Each row is a point on a tangle of strands that fork, close into loops and nearly touch. The rows are in no order.
Two points are linked if the straight distance between their rows is under 46.3.
q586: [  9   7   5  -8  24   2   1  -5   2  12   0  36 -17  -9  19   0  16  13
  10  -9  -8  11 -16 -23  -3  -8   1 -30]
q5: [ -4  -2 -19   2  16   1  -5  17 -10   9 -18   4 -15   5  15 -12   2  -7
 -19  20 -19 -11   0   8   2   1  -7 -24]
q597: [-21   4  -1  17  26 -17   8  -8   1  -9 -16  10 -13   0  -6 -24  -7   5
 -22   1 -11  20 -15  -9  -5 -17   8 -20]
q257: [-13 -14 -11   2 -15   6  -2  12 -10 -13  -8 -24 -15 -16  -9   6  -2  -7
  -8   4   7 -26   6  12  -3  -4  -1  32]
q181: [  3   9   6  20  -3  18  -3 -19  13  -4  15  -7  11 -10   8 -21  19  12
  -7  22 -15  33  15  -5  14  -4 -11 -14]
q541: [-10   2  -6  12  -2   5  -4  -3   4 -25  -2 -20 -12 -19  -6 -16  -2   0
 -19   8  -1   8   9   6   1 -14   0  15]
q82: [  4  -6  -5   0  -2  -7  -3   4  -8  -4  -6 -12   1   3  -9   2 -11 -13
   2  -2   9  -3   4  11  -4  -7   5   4]
q120: [-19  -3   3   1  -8 -19  28  -5  24  -3 -14 -37  10  23 -26   6 -18   4
  -1  -6  11  -4   5  24  11  24 -12   6]
q571: [ 10  -4  -6 -27   2 -11   3  18  -6 -22   4  -2 -17 -11  -5  24 -11   5
  -3  -8  16 -17   0   9 -12  -9  15  23]
q913: [ -9   7   2 -14  -7 -17  11  18   1  15  -2  -5  13  20 -12  20 -15   0
   6 -10   7 -22  -7  13  -3  15 -11  13]
q496: [ 33 -11   4   0 -14  18  -7 -16   2   0  24   7   9 -14   9   3  20  -5
  18  -2  10  20  14 -11   5  -5  13  -5]
q102: [-15 -13  -2  16  -1 -10  -5  -1  -6 -11 -13 -13  -5   2 -19 -12 -13 -12
  -2 -12   9   1  -4  -2 -10 -16  11  12]
q318: [-17  13  -7  11  29 -12   5   4   1 -15 -20   4 -25  -7  -1 -22  -6  10
 -36  12 -18   8  -4   0  -6 -17   6 -13]
q859: [  4  -9   7  -8 -20  -4 -10  -1  -8   4  14   9  17  -7  -8  20  -4  -2
  20 -25  14 -15 -11  -7 -15   2   8  39]
q180: [ 16  -2   5  -5 -19  14  -4  -4   0   7  19  -7  16   9   6   4   7  -4
  12  10   3  10  18   4  10  12  -8  -1]
q632: [  0   1 -10   9  -2   9   0  -1   6 -10  -3 -26  -1   6   3 -16   6  -4
 -15  29  -6   6  22  20  15   7 -12 -15]
q443: [ -2   0   3 -20 -11  -3  -8   9  -7   1  15  17   1 -12  -5  25  -5  12
   5 -17   6 -22 -16  -4 -23  -5   0  38]
q761: [ 17  -8 -22  -6  16   6  -8  11  -8   5 -19   3 -19  -1  30 -12   4 -14
 -11  24 -13   6   7   2  10   6  -3 -42]
q696: [-16  -7  17  23   0   3  -9 -19  -3   8   7  17   8  -9 -13 -16   0 -10
  16 -28   4  12 -18 -24  -9 -16  17  18]
q891: [-21  -4   9  17  -5 -11   1  -7   3 -17  -6 -13  -5  -8 -22  -9 -20   4
  -3 -11   8   6  -8  -4 -11 -18   6  33]
q725: [ 37 -15  -4  -5   2  15 -15 -11   2 -10   9  12  -6 -25  23  -5  16  -9
  19  -6   9  23   6 -17   5  -8  20 -18]
q459: [-18  10   0   5  30 -25  13  -1  -2   0 -25  16 -16  21 -12 -11 -24   5
 -18 -13  -2  13 -17  -7  -7 -22   8 -26]
q124: [  4  12  29  10 -13  15  -3 -22  13  18  27  20  33   3  -3  -4  22   6
  29  -9   3  14  -3 -24   9   5   1   3]
q382: [ 31 -16   4  -3   4   6  -5 -12  -6   4   1  16   2  -8  17  -3   9 -20
  23 -10  11  19  -4 -18   4  -3  21 -27]
q374: [ -4   2  -7  -7  33  -8   2   2  -7  11 -16  42 -27  -1  14  -2   8  12
   2 -13 -21   1 -27 -28  -7  -5   5 -31]
q824: [ 23   4  -5 -27  -2   1  -1  10   5 -18  15  -5  -2  -5  12  22  -7   9
   0   7  16  -1  14   5   0   3   2   5]
q54: [  4   5  -3  20   9   6  -3 -13  14 -19  -1  -4  -5 -10  11 -23   9   5
 -11  20  -9  38   8  -3   7 -11   0 -24]
q29: [ -2   4  19   9 -17  16  -9 -17  -5  25  20  23  30   3  -4   6  18  -1
  29 -21   2   0 -11 -19  -1   0   7  15]
q617: [-20   8  -1   5  -4   0   3   0  13 -29   0 -23 -13 -26 -13  -2  -8  16
 -21   4   6  -4   8  10  -4  -4  -4  29]
q493: [ 21 -19 -21  -3  10   2 -10   7 -16   1 -19   8 -17  -1  29  -9   0 -27
   1   4  -9  10  -4   1   9  -2  11 -34]
q6: [  1  11   1  -4   0   5   6   7  12   1   1 -21   5  19  11  -6  10  11
 -17  33 -13  -1  24  20  17  22 -26 -22]
q86: [ 16 -10  12   0 -27   8  -2  -7  -1   6  25   0  33   2  -6  13   3 -11
  30 -13  14   5   9 -11   5   9   6  27]
q864: [  5  -7   7   8  -4  -2  -5 -10  -3   2   8  11   9  -1  -5  -4  -1 -12
  15 -17   7   7  -7 -12  -6  -8  17   8]
q644: [ -4   0  -4  -7  30 -24  11   8 -10  12 -23  24 -10  27  -5  -3 -25  -9
  -3 -18  -5   3 -20  -7  -7 -12  16 -35]
q701: [ 20   1  -5 -23   0   1  -8   7   0 -16  14  11  -9 -20  15  21   0   6
   2  -6  13  -8   7   1 -11  -6  11  13]
q384: [-18 -11  -7  14 -10   4   5   3  -5 -17 -14 -40 -13 -11 -13  -9  -1 -13
 -15   9   3 -19  13  21   4   0  -3  25]
q527: [-12   3  -3 -16  -5  -5  -4  13 -11  13   1  18  -5  -4  -4  17  -8   7
   0 -10  -4 -34 -20   4 -18  -2  -6  25]
q858: [ -6  18   8   7  15  -1   1  -9   8   5   5  20  -6  -4  10  -9  13  20
 -10   5 -19  15  -7 -14  -4  -8  -5 -13]
q193: [  5   2 -12 -11  32 -20  13   6 -11  10 -17  39 -22  13   4   4 -14   3
  -2 -18  -9   4 -20 -19 -11 -13  11 -34]
q304: [  1  -1 -11  14  -6  15  -7  -4  -4   2   2 -11   7   0   9 -12  11  -6
  -7  18 -11   8  10   4   7  -2 -10  -8]
q60: [-30  -2   1   7 -12  -9  22  -3  16  -2 -23 -40   5  12 -24   5 -10   0
 -13   2  -2 -23   2  19   6  28 -21  17]
q693: [-10  18   0  -1   3  -5   9   9  18  -5  -2 -22   0  10  -3  -1   1  17
 -19  21  -9  -9   8  19   7  18 -23  -4]
q741: [  4  -8  -4  -7   5  -5  -4   5  -8  11   0  11  -4   5   0   6  -5  -7
   6 -11   4  -2  -6  -1 -10  -8   5   1]
q821: [-25  -7  -5  22  -9   0  10   0   3  -4 -15 -37  -3   6 -20  -6  -5  -8
 -13  10  -3 -21   1  19   4  17 -16  17]
q276: [ -9  14   7  10  23  -9   4 -19  10  -6   0  17  -7  -4   0 -19   1   8
 -11  -5  -5  30 -11 -15  -8 -17   9 -13]
q343: [ 27  -1  18  -4 -32   8   3 -15  10   0  30  -2  38  15  -1  14   4  -5
  33  -4  17  12  17 -12  16  19   3   6]
q165: [-16  -1  17  18   1 -11  -3 -14  -2  -8   0   6   3  -2 -23 -11 -18  -2
   6 -27   7  15 -16 -19 -16 -21  16  21]
q266: [-20  17  -5   1   3  -4   9   4  18 -22  -4 -23  -6  -9 -15   1  -4  18
 -28  15   0  -6   8  18   2   5 -14  14]
q428: [-11   7   2 -16   6 -11   3  17 -13  27  -4  16   4  15  -5  15 -10   6
   4  -8  -2 -30 -13   6 -11   6  -7   6]
q265: [ 14   4  16  -7  12  12  -5 -10   6  17  13  33   3  -6  16  -2  26  15
  18  -6  -5   9 -11 -23  -1  -3   6 -21]
q704: [-14   4   2  -7  -5 -18  20   8   5   8 -13 -22  11  31 -21  14 -21  -2
   7  -7  12 -14   0  16   8  20  -5   2]
q695: [ 30   2  17 -10 -16  14  -5 -16  10   2  30   8  24   0   8   9  19   2
  24   1  12  14  16  -7   7   9  -1   2]
q339: [  3  -4  -8  -3 -11  10   2  14 -15  30  -6 -12  12  28   5   0   6 -20
   9  19  -3 -20  12  22  13  23 -17 -17]
q819: [ -8   9  -7  -4   3   0  -3  16  -7  15  -5   6  -3   2   9   1   7   7
 -16  18 -18 -19   2  10  -2   7 -15  -7]
q822: [ 12   4  18   5   1   9  -2 -20   8  10  16  22  18  -1   8  -8  13   6
  18  -8   1  22  -6 -18   8  -2  10 -15]
q379: [ 13  -5  -3  -3 -17  13  -4   9  -8  15   8 -14  17  19  10  10   5  -7
  12  13  -4  -7  18  13  17  22 -19  -8]
q298: [-16   7  -1  12  -1   7  -4   1  -2  -1  -3  -7  -1  -4  -5 -11   3   3
 -13  10  -8  -1   0   8  -1  -7 -10  10]
q658: [-10 -13  -7  -5 -17   0  -7  15 -14  -2   0 -10  -7 -14 -14  18 -12  -6
   2  -9   9 -34 -10   5 -14  -2   3  42]
q752: [ -6  13  -2   8  22  -3  -2  -3  12 -15  -5   0 -16 -10  11 -23   4  12
 -28  18 -13  22   2  -4   1 -13   4 -20]
q166: [ 25 -17  -7   2  13   2 -10  -2 -14  11 -13  24  -7   1  23  -8   3 -26
  16 -10  -3  17 -10 -12  10   2  15 -41]
q422: [ -1  -3 -14  -2   1   7  -3  23 -16  26 -10  -4   1  18   9   5   4 -11
  -7  16 -13 -32   3  19   4  19 -16 -11]
q429: [  0  -8   7   0 -33   4  -5  -3  -2   4  17  -7  29  -1 -13  18  -5   1
  23 -18   7  -9  -2  -9   2   5  -8  44]
q267: [-13  -2  -6 -19  -4 -10   7  17  -2 -19  -3 -12 -14 -15 -15  23 -18   2
 -10 -11  18 -27  -3  11 -11  -5   5  35]
q557: [  6  -3 -10 -10 -10   4  -2  12  -2 -17  -1 -21  -7 -10   1  11   0  -4
  -7  11   8 -19  14  20   3   8  -3  16]
q410: [  5  17   9  10   1  15  -4 -15  12   6  11  13   1  -5  16 -12  25  18
   1  12 -17  23   3 -14   7  -5  -5 -20]
q78: [ 17  -1  -7 -22  -5  -1   0  13   1 -12   3 -22   0   2   8  16  -4   3
  -2  11  13  -5  21  22   6  16  -3  -3]

A piece is all that can be reached along the links. How many separate loops has the piece of each point below (a circle has one, a figure eight two, a Y none), and how many tips (points with one link)?
q298 -> loops 1, tips 0
q124 -> loops 1, tips 1
q496 -> loops 2, tips 0
q741 -> loops 1, tips 0

A fork is a point with three links, a tip a point with one. Leave the first point through the second and follow the links. Name the first fork or tip that comes.
q429 / q859 -> q257
q379 / q339 -> q695
q29 / q124 -> q597
